Each row is a point on a landscape with many valleys, with its height.
From any point a ball rolls to the lowest of the 3 points nearest to it. It stops when none of these is lower. Distance is the straight distance between rows; heights are no part of it.
K_893: [ 22 -28  22  11 -14 -13   7   1  -6 -19  -2  15   6  -3]  h=648
K_425: [-38  54 -12 -43   6  63 -53 -15 -23   0 -19   1 -26 -33]  h=209
K_72: [-24  -2  42 -29  -9  37 -29  12  10  11  15  38 -16  -2]  h=403
K_519: [ 41 -21 -11  12 -11 -66   9 -10   0   9  20 -58  26  22]  h=644
K_899: [-44  19  26 -33  19  43 -35   9  11  19  12  28 -28  -7]  h=229
K_6: [-14  22 -16  34  30 -35  13  11  25  13   0  21   5  25]  h=458
K_159: [-23  30 -18 -18   1  58  -2  -1 -22 -13 -20 -10 -19 -19]  h=325
K_923: [ 39 -36  -5   2 -30   3  21 -10 -24 -12 -13 -19   9 -13]  h=745
K_662: [-22  31 -25  10  43   0  20   4  30   3 -23  22 -17  26]  h=504
K_376: [ 20  -2 -48  16  10 -13  36  -4 -13  18 -23 -26   7   1]  h=618
K_320: [-41   2  33 -34   9  51 -60   5  12  29  16  21 -28 -33]  h=201
K_31: [ -5 -12  26  -7  -5   4   3   6   8 -14  13  39   3   5]  h=518
K_989: [-42  33  -4 -28  27  33 -25   2  20   1  -7  32 -22  12]  h=320
K_901: [ 40 -48  -7  13 -19 -43  14 -16 -16  -5  -1 -39  24  -2]  h=692
K_646: [  4  -3   3  -3  -5  13  17   0  -6 -10 -10  18   2 -10]  h=385
K_366: [  2  13 -31  -2 -12  54  26  -6 -44 -14 -37 -26  -8 -27]  h=338
K_857: [  4  -3 -18   6 -13  28  19   3 -27  -8 -23  -5  -3 -11]  h=103
K_353: [-19  -7  39 -32 -29  65 -34  -2 -15   1  10  18 -18 -29]  h=330
K_984: [  7  -8   3  20   1 -18  16   3  14  -5  -1  18   3  13]  h=478
K_233: [-18  25 -20  -1  17  14  16   3  15   0 -16  13 -16  11]  h=428
K_874: [ 11 -32  25 -12 -35  48  -2  -6 -31 -20  -6   9  -5 -25]  h=149
K_903: [ 24 -25 -17  18  -7 -15  33   2 -22   6 -14 -28  10  -1]  h=726
K_391: [-11  10  -8  12  15 -10  23  11  17  -2  -2  30   4  22]  h=398
K_621: [-17   4  26   8   8 -33   7   9  32 -12  17  44   0  16]  h=582
K_995: [-28  10  13 -31 -12  60 -26   4 -15   6  -3  10 -20 -17]  h=215
K_105: [-16  17 -10 -17 -21  71   4  -5 -44 -23 -22 -17 -12 -47]  h=188
K_757: [-29  12  20 -23   9  30 -16  12  20   1   3  29 -13   4]  h=286
K_485: [ 28 -13 -44  15  -3 -37  32  -2 -17  19  -2 -40  10   7]  h=717
K_22: [-41  15  16 -34   0  56 -46   5   0  18   7  16 -26 -25]  h=70
K_179: [ 26  -9   4  27   2 -58   1  -2  21  -1  25  -7  19  18]  h=560
K_916: [ 33  -6  20  34   8 -74 -16 -10  33  -2  35 -18  25  23]  h=531
K_41: [  7  11  22  34  22 -68  -5   7  58   3  41  20  19  24]  h=502
K_617: [ 11  26 -32  29  19 -71  12  14  16  28  24 -21  17  37]  h=510
K_90: [ 26 -26  22  33  -4 -59  -5 -12   9 -13  18 -11  25  11]  h=580
K_888: [  8  -3 -25  18   6 -12  27  -1  -2   5 -11  -1  -3  -1]  h=440
K_912: [ -5 -18  20 -17 -24  46  -6   1 -12 -17  -2  22  -9 -11]  h=300
K_620: [ 43 -38  11  21 -12 -58  -8 -12  -1 -15   9 -35  28   1]  h=638
K_785: [ 42 -53  24  17 -22 -13   2 -15 -21 -21  -7  -6  11  -9]  h=702
K_846: [-45  46   2 -44  15  55 -47  -1   1  11  -6  10 -29 -25]  h=230
K_861: [ 35  -9 -31  -1  -3 -67  12  -2 -16  28  22 -65  31  28]  h=691
K_110: [-33  14  12 -11  16  10  -7  13  25  -1   2  45 -14  16]  h=137
K_962: [ 27 -32   3  18  -6 -33  12  -2  -1  -3   4  -3  13   4]  h=578
K_883: [-13  -7   1  -1 -12  39  10   5 -18 -12 -16  13   1 -18]  h=211
K_94: [ 38 -19   0  20  -4 -69  -4  -1  12   9  27 -45  29  20]  h=608
K_93: [ -7   3 -13  -1   0  32  22   2  -7  -6 -21   2 -11  -5]  h=337
K_725: [ -8  28 -12  38  24 -66  16   8  32  16  13  10   9  32]  h=481
K_4: [-38  59 -22 -39  31  42 -27  -8  11   1 -23  16 -25  -3]  h=349
K_388: [ -1 -10  10 -12 -30  59   8  -3 -34 -14 -18  -8  -7 -35]  h=285
K_229: [ -2  10 -15  13  14  -4  27   6   4   0 -18   9  -7  13]  h=247
K_614: [ 43 -25   2  -6  -9 -79 -10 -14   1   8  33 -85  45  21]  h=687

Call two points neighbours if one is among the 3 nearest of the other. Go from one point of each pair to the other, from neighbour to neighbour, staying as low as possible. Name the highest point that can't be avoided.
K_110 and K_22 => K_757
K_857 and K_105 => K_388
K_105 and K_22 => K_912
K_857 and K_874 => K_883

Where does a ball stop that starts at each point below?
K_923 => K_229
K_31 => K_857
K_861 => K_916
K_376 => K_229
K_485 => K_229
K_614 => K_916
K_519 => K_916
K_72 => K_22
